Each row is a point on a tangle of strands that fork and nearly touch. The rows are in no order.
Points whose rows are less than 47.9 apart are linked; no others are. Some points are linked to none.
<986>: [ 18   3  -9 -11  -5 -10  -6  -5 -11 -14 -17  23 -11   4   2 -16   6  20
 -11 -13  -3 -25 -12 -23]
<266>: [-20 -22   5  -8  -1  14   4  -7  22  12  -6  -2  -4   9 -25  17   7 -19
 -10   4   6  23  -2  -6]
<1906>: [  4  28 -17   6  12  23  22  -6   5 -39   9  -5 -34 -14  10  -3   8  17
  -9  13  10  -2 -16   8]
<338>: [ 12   4 -10  -6   5  -8  -7  10  12 -29 -16  23  14   3   5  18   8   5
   2  14   9   3 -17 -32]
<686>: [ -9   8  -8  15  -3  26  40 -14  16 -14   8  -5 -11  31   8  -4 -35  23
   7  25 -13 -13  21   7]
<375>: [ -9  -3  -7  10 -18   2  20 -11  -7   5   3  -4 -13  41  16  -8 -46  30
  -3  -3  -1 -23  32   5]
<1388>: [ -4   7  16  41 -33   7 -28   9   0  37  -2 -13  16 -11   7  22   8   2
  13  -7   8  20  -2  56]
<408>: [ 27  19  -2   8  -9  -9   9  -2   4 -49  -3   8 -19   4  29 -39 -33  26
   4  10 -14 -26   6 -24]
<126>: [-16  -9   1  -9  25 -10 -14  -2   9  15   6 -10   7 -16 -36   8  21 -12
 -21 -15  12  10   6 -12]
<45>: [-13 -13  10 -15  22  -6  14 -17   0  12   7  -3  -7 -10 -25 -10  16 -30
  -8 -12  -4  14   4  -2]
<423>: [-13 -11  18   2  -6   7 -14  -5   7  46  -4 -15   0 -19 -16  20  11 -16
  -8 -17  14  17   1  29]
<1378>: [  0  -7 -12 -18  18  -8 -21   1  19 -12  -5   2   9 -16 -26  10  18  -4
 -25  -7  14   5  -2 -39]
<359>: [ 16  -9 -10 -27  13  -7 -18  -3  -9   6  -8  -6  23 -15 -16  -8  29   3
  -4 -27  -1 -24 -13 -23]
<509>: [-17 -18 -13  24 -22   7 -10   6  -3  30  -5   1   4  30  -8  29  18  13
   3   4  23  10   1  24]
<2003>: [  4   9 -16   8  -1  -9   5  10 -14 -22  -7  19   9  30  11  10  -4  15
   2  12   4 -16  -5 -18]
<12>: [-25   3   1   8 -11  22  29 -20  -3  10   2   9 -15  14   2   0 -15  41
   2   7  -6 -14  26  29]
<973>: [ 11  -5 -11 -22   8 -10 -19 -10  -5   6 -12   6   7 -21 -16  -2  26  10
 -16 -28  11 -17  -9 -20]
<1678>: [ 35  20   4  -2  12   3   4  -1  13 -55   0 -12 -13 -47  24 -28  13   4
  16  19 -12  -3 -28 -11]
<944>: [ -6  26 -17   8 -23   7  22  -3 -13 -22   8  13 -37  11  24 -29 -26  44
 -13   8  -2 -23  17   0]
<153>: [ 13   9 -10  -1 -15 -13  -8  -5 -23  -9 -13  21 -18   7   9 -25   4  38
 -10 -19  -1 -30   1 -10]
<1336>: [  7  -7  -2  -4  -6   9  10 -15  -5   2 -12  21 -13  25  13  -5 -21  15
  -5  -6   3 -14   6  -3]
<494>: [-18  18 -17   4 -28 -15  12   0 -20 -10  13   4 -26   9  25 -29 -35  52
 -17  -1  -1 -22  34   2]
<1524>: [ 17  16  -1 -13  17  -5   3  12  20 -43  -8  17   4 -26  17   5   1   4
  13  25  -6  13 -18 -20]
<932>: [ 17  29 -12   6 -15 -10   4  12 -12 -51   4  -2 -18   4  27 -41 -19  30
   0   8 -12 -35  -6 -20]
<956>: [ -9  -7  -8  28 -17  -2 -18   7 -11  38  -3   0   9  13  -2  29  19  10
   0  -8  22  11   3  27]
<1872>: [-17 -15  -8 -15  12   1 -17  -1  30  -8  -3   0   4 -16 -24  17   6 -18
 -33   2  18  19  11 -38]
<708>: [ 12  -6  16  24 -18   0  -4  10  -8  41   4 -22   3  26  -6   3 -17 -20
  11  -3  -2   5 -19  20]
<545>: [  3  32 -17   4   0 -10   2   9 -26 -29   3   5 -18 -10   4 -37  10  44
  -4  -6 -14 -36  -1  -1]
<1680>: [-24   8   0   9 -25 -17   1  -8 -25  -1  11   9 -13   5  29 -16 -34  52
  -8 -11  -1 -19  41  17]
<273>: [-14   0  15   9  19   7  33 -19   4   7   8  -2 -11  16 -20  -7  -7  -4
   0   9 -13   0   8  15]
<178>: [ 16  13   7  -3  12  14  25  -1  26 -34   0   9 -10 -30  39  -2 -21   7
  25  41  -5  22  -9   6]
<1929>: [-12 -26   5 -26  10 -19   0  -3   9 -16  -1   8   9 -22   1   5   8 -50
  10   8  -9  24   5 -28]
<339>: [ 23  26  -4   8   1  -4  11   9   3 -52  -3  12  -6  -6  38 -10 -23  16
  21  30 -10 -12 -11 -17]
<533>: [ 11   6  -1 -17  30  -5  10  -1  -4 -24  -1   3   9  -3 -10 -15  14  -1
   2  -5 -18 -13 -11 -18]
<1050>: [-18   3 -26  16  -3  -7  -2  13 -18   8  -2  17   3  25  -4  20  17  24
  -7   4  18  -4   5   4]
<643>: [  1   2  -5  23 -21   0 -19  10 -29  34  -6   1   7  20  29  12  -8  18
   5 -10  20 -11  15  35]
<241>: [ -2  31 -18  11 -23  24  27  -3  -7 -28  15   5 -43   2  28 -24 -21  36
 -12  17   2 -18   8   3]
<1776>: [-17   3  -1  15  -1 -14 -21  -2 -16  18  -2  10   9 -17  -4  26  28  27
  -3 -21  13   1  12  23]
<120>: [ 12   6 -13 -16   2  -6  -7  -8  -5 -11 -15  21  -4 -12 -10  -9  20  14
 -12 -17   5 -16 -11 -24]
<1724>: [-12 -23   7  -8 -15 -12 -20  13  -5  18  19 -31   1 -14 -29  -2   8 -64
  -1 -17  -3  26 -17 -12]
<1551>: [-25  26 -16  13   0 -12  17   7 -29  -9  17   4 -11   7  16 -11 -14  42
  -6   9  -7 -22  25  13]
<700>: [-19  11   9  24   7 -18   3  -1 -26  13  10   5   4   8  -6   7   1  27
   9  -6  -9 -15  16  25]
<1728>: [-16   6  16  18  -9 -23 -14  -4 -33   5  10  -3   3   1  26  -1 -21  34
   7 -22 -10 -24  37  30]
<927>: [ 13  -3  -3  14  -4 -15  -4   8 -24   9  -2   2   8  42  13   7 -18   7
   5  -1   2 -22   1  -4]
<1005>: [ -1 -19  12 -19   1  17  34 -30  17 -10  -7  18  -7   8  19 -11 -19 -18
   4  18 -16  14  10  -4]
<1594>: [-12  -7  13   1 -23  16 -18   5  12  55   1 -24   1 -27 -18  11   3 -33
  -7 -11  13  33  -8  36]
<649>: [  7  -9   1 -15   2  -8 -29  10  -2  37   4 -22  14 -14 -16  10  18 -38
  -8 -20  18   9  -9  -2]
<1269>: [-18 -11  -2 -20  14   7  -1  -5  33 -18  -6   6  -1 -19 -17  11   6 -22
 -19  10   8  28   8 -31]
<1128>: [  0  -7  11  21  -6  -1  15  -2  -3  19  -1  -1   1  41  -7   7 -23  -5
   8   5  -8  -7  -1   4]
<608>: [ -6  19 -16  -2  20  -8   2   9 -13 -15   4   7   1  -4 -17   0  23  28
  -5  -7   2 -16  -4  -1]
<743>: [ -3  -7   5   4 -12  11  -2 -12 -11  34 -12   6  -7  12   8  11  -5  13
  -3 -14  14  -9  10  25]
<1080>: [  1  -8  -8  -1   8  -1  -7   4  13 -11 -14  13  11  12 -10  25   9  -9
  -8   6  14  12  -9 -26]
<1146>: [  5   2 -12 -26  19  -7 -14   1  22 -30  -6   4   7 -29 -21  -2  21  -4
 -19  -3   3   1 -10 -41]
<1062>: [-17  35 -20  12   5   6  28   4 -18 -20  18  -1 -23   7  15  -9 -14  33
  -8  13   0 -19  14  13]
<782>: [-13  -8  19  10   1  -4 -19  -3  -3  37   1  -6   7 -20 -21  20  18  -3
  -4 -23  10   9   3  28]
<1841>: [ 17   2   1   9  -1 -13 -28  12 -36  24   0  -7  17   6  15  -1   3  19
  11 -27   2 -28   8  22]
<389>: [ -8 -11  -6 -29  22 -16 -17  15  24 -33   1   0  23 -42  -9   4  11 -27
   2  15  -8  25   7 -43]
<977>: [  9   8   3  -6   5  24  23  -5  32 -39  -4  17 -16 -19  29   6 -10   7
  14  35   2  21 -10  -2]
<1367>: [-15  -3   9   9  12  -5   3  -9  -7  23  -1   3  -2  -2 -20  12  12   9
  -4 -14   2   0   6  22]
<429>: [ 23  16   3   2  11 -12  12  -1   4 -41  -5  12   3   8  28 -18 -28  14
  11  18 -19 -19   0 -22]
<1613>: [ 11 -10  18  -6   9 -10  13  -7  -3  -1  -3   5   6  24  10  -7 -21 -27
  11   3 -18  -4   0 -12]
<1855>: [ -6 -15 -12 -10  -8  14  -6 -14  12  17 -18  17  -3   4 -10  23  12   6
 -21  -8  29   7   1  -8]
<1574>: [  0  15 -10   4  -4  32  28  -2  20 -39  -2  13 -17   6  23  10 -13  18
   6  32   2   4  -5  -1]
<806>: [ 18   7  -6  25 -19   2 -29  17 -17  42  -4  -5  15  12  24  12   5   7
  11  -9  25  -2   5  44]
<684>: [-20 -19   3  -9  11  -9 -16   1   9  20  11 -20   2 -15 -37   7  16 -38
 -21 -16   5  19   7 -15]
<1842>: [  4 -18 -10  -4  -9  11 -27  -1  17  41  -8 -11   9  -3 -11  23   9 -21
 -19 -10  38  16  -1   2]
<1247>: [ 11   3  -9  -8   3 -14 -19   5 -30   2  -8   4  11   0  -3 -16  17  35
   1 -26  -8 -34  -1  -2]
<1888>: [ 25  20  -3 -13  11   4   2  -4  23 -49  -7   6 -17 -46   9 -22  17   1
   0  13  -4   6 -24 -21]
<1028>: [ -8  -4  10  27 -15  -8   0   1 -18  29   5 -12   1  30  13   4 -33  23
   8  -8   0 -18  24  28]
<995>: [  6  -5  10   6  -9   9  -7   2  -6  43 -11  -4   2  13   4  13  -2  -3
  -2 -15  15  -1   1  30]
<1314>: [ -1 -15   1 -32  -5   5  12 -21  24 -17 -14  30  -9 -30  11  -3  -1 -20
  -6   9   1  24   2 -28]
<344>: [ 21  25  -4   4  14   2  20 -13  -5 -38   2   2 -23  -5  10 -39  -8  19
  -7   3 -11 -19  -1  -6]
<1220>: [-19  15  -3  15  11 -10  16   4 -23  -2  10   5  -7  12  -5  -1  -1  30
   1   0  -7 -18  11  15]
<603>: [-10   8 -10   2  20  -6  -1   8   2 -10   1   6   1   5 -26  16  23  10
 -14  -5  12   1  -4  -8]
<936>: [-25 -23   1 -21  10  -8  -3 -10  10  -3  11 -11  -2 -22 -29  -1  11 -48
 -17  -5   3  23  16 -24]
<123>: [  2 -20  -6 -35  -3  -4 -17 -11   4  17  -8  -5   7 -25  -2   5   9 -45
 -16 -19  20   2   0 -21]
<1935>: [ 20  25 -15  -1 -10  -7  -2  15 -12 -47  -8   8  -7  -2   9 -35   6  29
   4   4 -15 -35 -17 -26]
<189>: [  6  -4   2  -4  10 -11 -34  10 -11  36   3 -17  23 -16 -15  13  26 -12
   0 -30  12  -6  -6   9]
<140>: [ 25  15   6 -23  26  -6  18 -10   6 -48   3  -1   7 -37  18 -35   7 -11
  17  22 -23  10  -9 -13]
<181>: [-24   3 -14  21 -20   4  14   6 -18  14   3   6  -1  37   7  11 -13  29
   3  11   4 -15  16  17]
<1581>: [  9 -18  20  -6  -1 -12   3   2  -8  15   3  -7   8  16   1   1 -12 -48
  15  -3 -17   5 -14 -10]
<1823>: [  4  -7  -5  34 -20  -1 -33  19   2  45   3 -16  15   1  -7  23  23  -1
   4  -7  29  22  -8  34]
<695>: [ -6  -2   1 -19  27 -10 -10  17  28 -36   1   4  15 -35  -3   9   8 -19
   6  21  -9  31  -4 -30]
<1727>: [ 14 -14  18   4 -15  -2  -5   9  -8  33   7 -16   5  20  -4   3 -12 -49
  11  -2  -7  12 -26   2]
<766>: [ 17   2   4  12 -15  11 -18  14  -4  49  -7 -10  10  11   5   8  -1 -10
   3 -13  18   7  -9  36]
<250>: [  0 -22 -13  -3  -1  -2 -36   4  18  24  -1 -11  16  -8 -20  23  12 -21
 -30 -10  35  14   2 -20]
<1775>: [  4  14  15  32 -27   9 -34  16  12  42   5 -16  16 -25  -4  17  11 -13
   9 -10  11  31  -7  51]
<668>: [ 12  11  -8 -19  16  -3  -7  -2  28 -44  -9   4  -2 -46  -7 -10  17  -4
 -15   7   0   7 -17 -36]
<1043>: [ 32  24  -2   1  -8  -1  -2  11   8 -54 -11   6 -12 -23  20 -36   5  20
  12  15 -20 -20 -23 -24]
<773>: [  0 -13  -4 -13 -11  -3 -38  17   8  32  13 -31  15 -19 -18   6   8 -54
 -16 -11  25  19  -5 -14]
<435>: [-13 -12  19  -5  16   6  28 -22   1  17   3  -1 -11   4 -20 -11   0 -17
  -5  -5 -12   8   8  17]
<1331>: [-24  -3  11  17  -5  -1  -8 -12 -12  20  -6  13   1  -8  -1  24  14  23
   1 -12   5   2  19  36]
<1048>: [-16 -30   1 -18 -12 -14 -17   8   1   7  15 -20   1 -18 -16   6   8 -71
   0 -11   2  21  -1 -22]
<968>: [ 22  -3  -4 -11   6 -10 -28   7 -34  16  -7  -9  20   0   7 -11  12  23
   9 -33  -5 -36  -2   5]
<416>: [-27 -28   5 -11  -6  12   4 -11  20  30  -1 -10  -8  -6 -31   8   6 -32
 -16  -4   7  26   6   2]
<1272>: [  0 -17   0 -28   7  -2  -5 -13   4  17 -11  -1   0  -9  -7   4   9 -33
 -17 -18  15   3  -1 -12]
<2047>: [ -6  -8 -20  -7 -15  25   4  -7  17  -1 -18  25  -8  11  -7  23   9  16
 -17   4  24   7  -2 -11]
<1738>: [-18 -27  -2  -8 -34   9 -21   8  14  29   5 -29  -2 -12 -16  11  -1 -66
 -11   0  19  30  -6  -6]
<1376>: [  5  -7 -14  -6  12 -14 -36   7  -7  20  -1  -9  26 -13 -20  15  35  13
  -8 -26  19 -12  -2  -8]
<758>: [  4  -8   0 -19  12   1   9 -17   9  -4 -11  16  -3  -7  -8  -1   7 -12
 -14  -8   6   4  -6 -17]
<491>: [ -4  -1  15   4  25  -8  14   5   4  -7  11  -3   6  16 -26   4   6 -21
   6   8 -15   7 -10 -11]
<1807>: [ 13  19  -4   2  10  -5  21 -15  -8 -25   2   5 -20   7  12 -35 -24  27
  -7  -2 -12 -22  10  -3]
<762>: [  4 -12   1 -35  21 -15  -4   6   9 -28  -2   0  26 -19  -8  -6  19 -23
  15   0 -21   1  -9 -39]
<1716>: [ 22  19  21  28 -17  -2 -27  26 -15  45  15 -19  17  -4   4  -7  -8  -9
  18 -16 -10   8 -18  44]
<44>: [ 11  19 -12  -4  19   0  11   1  -7 -35  -2   6  -6  -5  -5 -13  15  20
  -3  -2  -4 -19 -16 -14]
<1221>: [ 22  -8 -10 -21  10  -4 -23   7 -19  17  -6 -15  27  -4 -10  -6  21   3
   8 -35  -5 -28 -10  -8]
<25>: [  4  -1   1   4  -3  -4  12 -11 -11  -6  -1   4 -13  31  17 -18 -42  27
  -5  -8  -1 -24  22  -1]
<440>: [ -1 -15   7 -27  -5  16  27 -26  24 -17 -15  27 -11 -12  16  -7  -6 -19
   3  17  -7  23   2 -14]
<663>: [ -1  -8  17  17  -5  -8 -16  10  -8  41  12 -20   4  -1 -29  11  10 -22
  -1 -16  -2  17 -18  15]
<1419>: [-23 -34   5 -12 -27  13  -3  -6  18  26  -1 -18  -8  -4 -23  10   2 -53
  -8   2   7  32   0  -3]
<736>: [  9  -4  -5  10  -1 -13 -13   7 -29  18  -3   2   7  30   8   3  -5  14
   3 -15   7 -21   4   9]
<1287>: [ -1  -3  16 -18  25 -13  20  -5   8 -29   3  12   9 -12  16 -14  -8 -30
  24  24 -23  21   1 -14]
<710>: [-10  -8 -18  -2 -20  27  15  -6   9  -3 -15  25 -12  30   2  21  -2  23
  -6  15  11  -4   2  -3]
<1921>: [  6 -17   9  -7 -14  19  21 -22   8   9 -12   9 -10  35  17  -4 -34   4
   1   3  -5  -9  13   4]
<652>: [ -1   6   3  13   1   8  33  -8   7 -14  -1   6  -4  35  10   0 -33   7
   8  20  -9 -12  10  -4]
<1950>: [  7  20  -2   6  18  19  41 -23   9 -30   6  -4 -20   5  12 -24 -20  11
  -5  20  -9  -5  10   9]
<1822>: [ 10  28 -14  14  -8  26  26  -8  -3 -38  10   0 -45  -9  26 -20  -5  24
  -9  19   4 -13  -8   6]
<1655>: [-12   5   4  17  15 -22  -7   8 -29  12  12  -3  13   4 -16   8  18  22
  12 -16 -10 -18   3  15]
<1758>: [ -3  -5 -13   3  16 -15 -19   8  -6  10   0   2  13   1 -28  19  32  12
 -11 -18  14  -5  -2  -6]
<960>: [  8  12 -18   1   4  -6  -4  12  -2 -37 -12  19   9  15   6  13  12  12
   2  13   5  -8 -16 -24]
<1880>: [  2 -15   0 -24  19 -13 -18   8  -6  18  10 -24  23 -11 -32   1  28 -25
   0 -26  -9  -6  -9 -19]
<1017>: [-14  -9  -3 -25  28  -5  11 -13  11 -13   7  -2  -4 -20 -26 -10  20 -32
 -16  -5  -2  17   6 -19]
<454>: [-13  -3   1  28 -16   6  19   0  -4  11   2   1   0  49  -3  12 -20  10
  10  16  -5 -12   5   8]
<18>: [ -5 -13  -7  -5  -5  10 -11 -10   7  34 -14   3  -2  -1 -10  23  10  -3
 -16 -14  28   8   4   8]
<1814>: [-10 -20  -7 -35  16 -13 -21   1  11 -13   6 -14  21 -30 -24   0  21 -34
 -10 -12  -4   4   4 -43]
<730>: [ 31  25   1  -7  25   3  15  -5   5 -52   2  -7  -1 -21  18 -32   1   4
  10  17 -19 -10 -19 -11]
<1911>: [ 13  -1  -2  23 -22   0 -36  26   8  47  17 -31  13 -14 -20   8  10 -23
  -5 -14  17  38 -27  18]
<1056>: [ -9  28 -13   8  16  12  25  -5  -6 -21   7   6 -25  -2   0  -5   6  25
 -10   7   4 -12  -1  12]
<411>: [  9   5   1  16 -15 -13 -32  13 -37  24   1  -4  11   6  35   3  -6  24
   8 -20   9 -17  18  37]
<470>: [ 22  14  12  -1   2   1 -26  13 -19  39  -6 -12   6   0  22 -11 -14  -5
   5 -27   5 -11   5  40]
<1397>: [ 10   3   0   2  11 -16  12 -10 -15 -12   4  -1  -7  22   7 -27 -34  24
  -5 -13 -11 -28  18  -4]
<458>: [ -3 -16  11 -16   6 -12 -14   9 -12  23  19 -30   8 -12 -26  -5  19 -53
   4 -24 -12   6 -11 -10]
<648>: [  2  -4  20  15  14 -15  10  -4 -16  22  15 -14   4  18 -13 -12 -11  -9
  10 -13 -21 -13   1  13]
<1067>: [-31   1   8  26 -19  -7 -10  -3 -27  16   0   9   7  -2  16  23  11  27
   7  -7   1  -4  24  35]
<618>: [  6 -12   2  12 -27   1 -27  20   6  38  14 -28   7  -3 -26   5   2 -45
  -7  -6   9  39 -31   3]
<1836>: [  9   0   9 -26  28 -15  17  -6   5 -36   3   9  16 -25  15 -26   6 -25
  20  19 -28  11  -2 -22]
<1588>: [ -5  16  -6  12   6  22  43 -20   8 -17  11  -8 -23  21  10 -19 -31  25
  -3  18  -8 -14  25  12]
<1155>: [-20   0  -4  22 -19 -14   8  -2 -15  17   9 -12  -6  31  16  -3 -44  35
   3  -5   0 -23  37  18]
<1931>: [ 30  28   3   4   3  13  18 -13   6 -45   3   0 -34 -20  17 -44   1  14
  -4  11  -8  -8  -9  -5]
<1158>: [ 19  12  -1 -20  21  -7  -3  16  20 -48 -10   4  15 -41  15  -8   8   3
  22  21 -15   7 -24 -23]
<405>: [ 16 -10   5 -25  20 -12  -1  -4  -8  -7  -5   2  14   3  -5  -8  11 -15
   6 -11 -17 -16 -11 -24]
<1408>: [-22   5  -9   9 -26  -4   6  -7 -26   7   4  18 -15  13  21  -3 -18  51
  -9  -4   0 -18  29  21]
<321>: [  3  -2  18  27 -23   2  -5   4 -10  45   2 -21   1  26  13   1 -40   7
   9  -9   1 -13  13  39]
<472>: [  3 -18   9  12 -16   0 -18  11   5  39   8 -19   5   9 -25  17   7 -30
  -6  -8  11  26 -23   3]
<1308>: [-15 -15  -9  12 -19  19  -1   0   8  23  -9   4   1  36 -14  31   8   9
  -3  11  18   9  -1  11]
<795>: [  0   2  12  22   4 -14  15   0 -15  15  11 -12   0  35  -9  -7 -26   6
   9  -4 -15 -20  12   8]
<230>: [ 41  23   9   8   1   8   6  -9  14 -48  -2  -3 -29 -35  35 -41  -2   5
  12  27 -11   0 -16  -3]
<159>: [  0  -6  27  14   2 -11  -3   1 -15  36  14 -15   4   3 -23   0   3 -14
   7 -19 -12   3 -10  24]
<1398>: [  8 -10  -3  29 -12  -4 -41  18   4  42  11 -22  17  -1 -22  20  24  -8
  -5 -13  23  23 -13  18]
<477>: [  1  -9  -3  -2 -18  16   8 -17  -8  17 -15  17 -17  20  17  -2 -20  28
  -9 -11   7 -16  13  15]
<741>: [  5  13 -14  -8   3 -14  -8   9 -29 -18  -2   4   7  -3  -2 -25  14  47
   2 -20 -18 -41   0  -4]
<1177>: [ 20 -13  15 -13  11  -9   0  -7 -16  16  -6  -5   6  20  11 -14 -18 -15
   5 -18 -10 -17  -1  -1]
<134>: [ -7  34 -16   3 -11 -13   7  11 -30 -24  12   6 -25 -12  16 -39  -4  49
 -11  -2 -11 -30  10   4]
<1725>: [  0 -21  -6 -30  15 -12 -27  10   4   1   5 -20  29 -13 -27   3  29 -27
  -2 -18  -1  -5  -7 -35]
<30>: [  1   4   8   0  27  -9   4  17  12 -24   5   0  14  10 -17  10   9 -17
  10  17 -12  11 -15 -20]
<162>: [  1  -4  -1   2   0   7  16  -1  13 -16 -12  18   3  25   6  19 -10   1
   8  20   3   5  -4 -10]
<1369>: [ -7 -26   9 -21   0 -17  -9   2   3   4   1  -7  10  -9  -9   5  10 -59
   6  -6  -3  17  -3 -24]
<1060>: [-25  12 -29  11 -17  -1  11  11 -27   1   4  20  -4  31  13  11   3  37
  -8  15  15 -10  12   7]
<577>: [ 11 -17   9 -31  17 -16  -4   0  -2 -11  -5   1  20  -3   0  -6  13 -33
  15  -7 -21  -3  -9 -31]
<77>: [ -8   9  12   8  26   5  29  -4   9 -16   9  -2  -6  18 -15  -5  -1 -12
   3  16 -11   7  -4   2]
<360>: [ 22   1  14 -11  10  -5 -14   1 -21  29  -2 -15   4  11  11 -14 -16 -14
   2 -28  -5 -19   1  17]
<606>: [ 13  -1  16  -5  15  -6  26 -12  12 -24  -3  18   6   8  24 -14 -33  -8
  15  23 -23   5   9 -15]
<231>: [ 20   3  10  -7  19 -14  14  -5   4 -29  -5  11  12   9  22 -22 -23   0
  15  14 -24 -10   4 -21]
<1389>: [-11  -8  13  36 -38  10 -16   2  -4  42  -1 -12   6  11   4  21   1  12
  15   1   3   8   3  54]
<598>: [ -4  10  13  16 -27  15 -28  15  15  50   8 -19  11 -34 -14   9   6 -26
  -1 -10  12  36 -12  41]
<975>: [ -6  -9  -9  12  -3   8   3   9  12  -8 -10  17   7  29  -5  29   8  -1
  -2  17  14  12  -6 -17]
<933>: [  1   7  -2 -16  18   8  20 -15  19 -28  -8  16 -13 -18  -8 -10   9  -7
 -13   7   2  12  -7 -18]
<870>: [  7 -10  15  25 -28  10   0   3  -7  45  -1 -18   1  36   0   4 -31  -5
   9   0  -2  -2  -5  27]
<474>: [-28 -10   6  12 -19  20  13 -18  -1  26  -2   3 -11  18  -2  12  -8  34
   8   3  -9  -9  23  37]
<1417>: [ -3 -24  17 -13  -8  17  27 -24  14   8  -9   5  -5  25  10  -6 -23 -19
   7  14 -13   4   7   2]
<798>: [  2  -2  10  11  13 -20 -25  12 -28  23  11 -14  24  -1 -15   7  22  15
  21 -27 -13 -20  -2  14]
<282>: [ 14  18   0 -10  24  13  28 -15  14 -39   2   3 -19 -17   9 -18   4  -4
  -4  17  -4  11  -9  -4]
<867>: [ -4  17 -20   7 -18  25  19   7   6 -36  -5  22 -16  15  21  14  -8  23
   0  28   8  -2  -8 -10]
<1531>: [-13 -19  -7 -37  15 -18 -18   3  17 -30   4  -4  20 -40 -15   0  14 -39
  -6   2  -3  15   9 -48]
<1108>: [ 18   4   8  12  -4  -7 -39  30 -11  45  18 -31  24 -14 -22   4  22 -19
  13 -24   1  10 -24  16]
<694>: [  0  21 -24   9 -11   3  14   9 -10 -29  -1  21  -8  25  22   1 -12  24
  -5  20   6 -14  -3 -14]
<946>: [-27   0   1  18 -26   3  -3  -6 -27  20  -5  13  -5   6  23  15  -4  38
   0  -5   1  -9  29  36]
<1601>: [ 14   4  -2 -29  26 -10  -4  11  14 -43  -5   2  22 -31  -1  -9  20  -6
  13  10 -19   2 -20 -31]
<1279>: [-13 -10   1 -22   7  29  17   0  47 -30  -5  10 -10 -29   5  13  -2 -11
   1  34   1  43   5  -9]
<318>: [ 13  14  -6  -7   3   5   5   8  21 -39 -15  24  -5 -17  15   7   1   9
   2  23   5  12 -16 -24]
<941>: [-19   3  -8   4  -3  18  23 -14   2   3  -5  19 -20   9  -1   5   0  32
  -9   3   4  -5  11  20]
<131>: [ 14  13  18  41 -17  -9 -32  22 -20  37  15 -20  19  -1   8   6   2   2
  21 -16  -4   2  -9  41]
<1633>: [-20   0 -10  -7  -2  36  24 -16  20  -2  -7  15 -21   4 -16  12   9  23
 -12   8   6   5   6  13]
<227>: [-25  -8  15  25 -27  16   0  -8  -2  36  -5  -5  -3  14  -4  23   1  21
  11  -1  -1   3  11  47]
<607>: [-19  -8   0 -24  11  10   7  -5  40 -30  -4  12  -7 -32   1  10  -3 -23
  -5  26   5  41   8 -23]
<376>: [ 20  23   1   6   7   4  20   4  13 -45  -4  11 -10 -12  41   0 -29  19
  24  33  -8   2 -12  -6]
<421>: [ -4   2   9  -9  29 -10   4  16  20 -33   3   2  12 -13  -9   6   5 -25
  11  21 -11  26  -6 -26]
<746>: [-22 -10  -2  -7   3  24  18 -11  25   0  -6   6 -11   9 -22  20   7   1
 -13  10   6  13   5   2]
<447>: [  6  15   3  -1  16  27  40 -23  22 -34   1   3 -19   0  15 -14 -13   1
   0  26  -8   8   1   5]
<1129>: [ -6   0   7 -14  10  29  28  -6  39 -34  -4   8  -9 -16  10   6  -5 -10
  10  39  -4  31  -2  -1]
<1256>: [-16 -13  -9   3 -20  26  13 -10   7  13  -8  13  -7  36  -5  23  -1  20
  -1  13   9  -3   4  12]
<1575>: [-13 -13  11 -21  13 -14  20  -5  15 -23   3  14   7 -22   6  -8   1 -40
  19  26 -19  33   7 -13]
<756>: [ 14   3  15  19   1 -13 -30  16 -21  37  13 -22  20  -3  -9   6  19  -4
  20 -25  -7  -4  -9  26]
<249>: [ -8 -18   9   5  -1   1  -5   2   6  19  -4  -4   7  14 -27  18   8 -22
  -7  -6   8  16 -11  -5]
<1879>: [ -5 -14  -9 -11 -30   3 -32  17  10  24  14 -33   3 -19 -13   5   0 -72
 -15  -4  23  27  -6 -13]
<462>: [  0  -3   4   7   0  13  25  -5  17 -17  -8  17   1  31  13  14 -26   3
  14  30 -10   0   3  -7]

Follow the links from the first point to the second, and from the first to the third. Name the last point that the two ways share.
<766>; <1678>; <1314>: <1336>
<462>; <1524>; <977>: <338>
<181>; <1823>; <941>: <472>
<1807>; <1247>; <360>: <25>
<1417>; <741>; <927>: <1841>
<376>; <1888>; <162>: <977>
<1524>; <867>; <933>: <338>
<1028>; <730>; <1921>: <25>

A fork is a point with three links, a tip a point with one. Leave the first point through the second and follow the links. Name the first fork or tip that comes.
<1841>; <411>: <1336>
<598>; <1594>: <1331>
<1397>; <1807>: <1678>
<708>; <1727>: <470>
<1588>; <1950>: <123>
<509>; <956>: <472>
<477>; <743>: <1841>
<1822>; <1906>: <756>

A fork is a point with three links. Follow the links from the first point to the second and name the forks in between, in order.
<1911>; <603>: <472> > <266>
<1758>; <1398>: <266> > <472>
<1056>; <131>: <756>
<1369>; <668>: <1678>
<472>; <423>: <266>
<120>; <134>: <968>
<408>; <2003>: <429> > <977>
<1129>; <318>: <977> > <338>
<1256>; <249>: <472>
<1613>; <230>: <25>
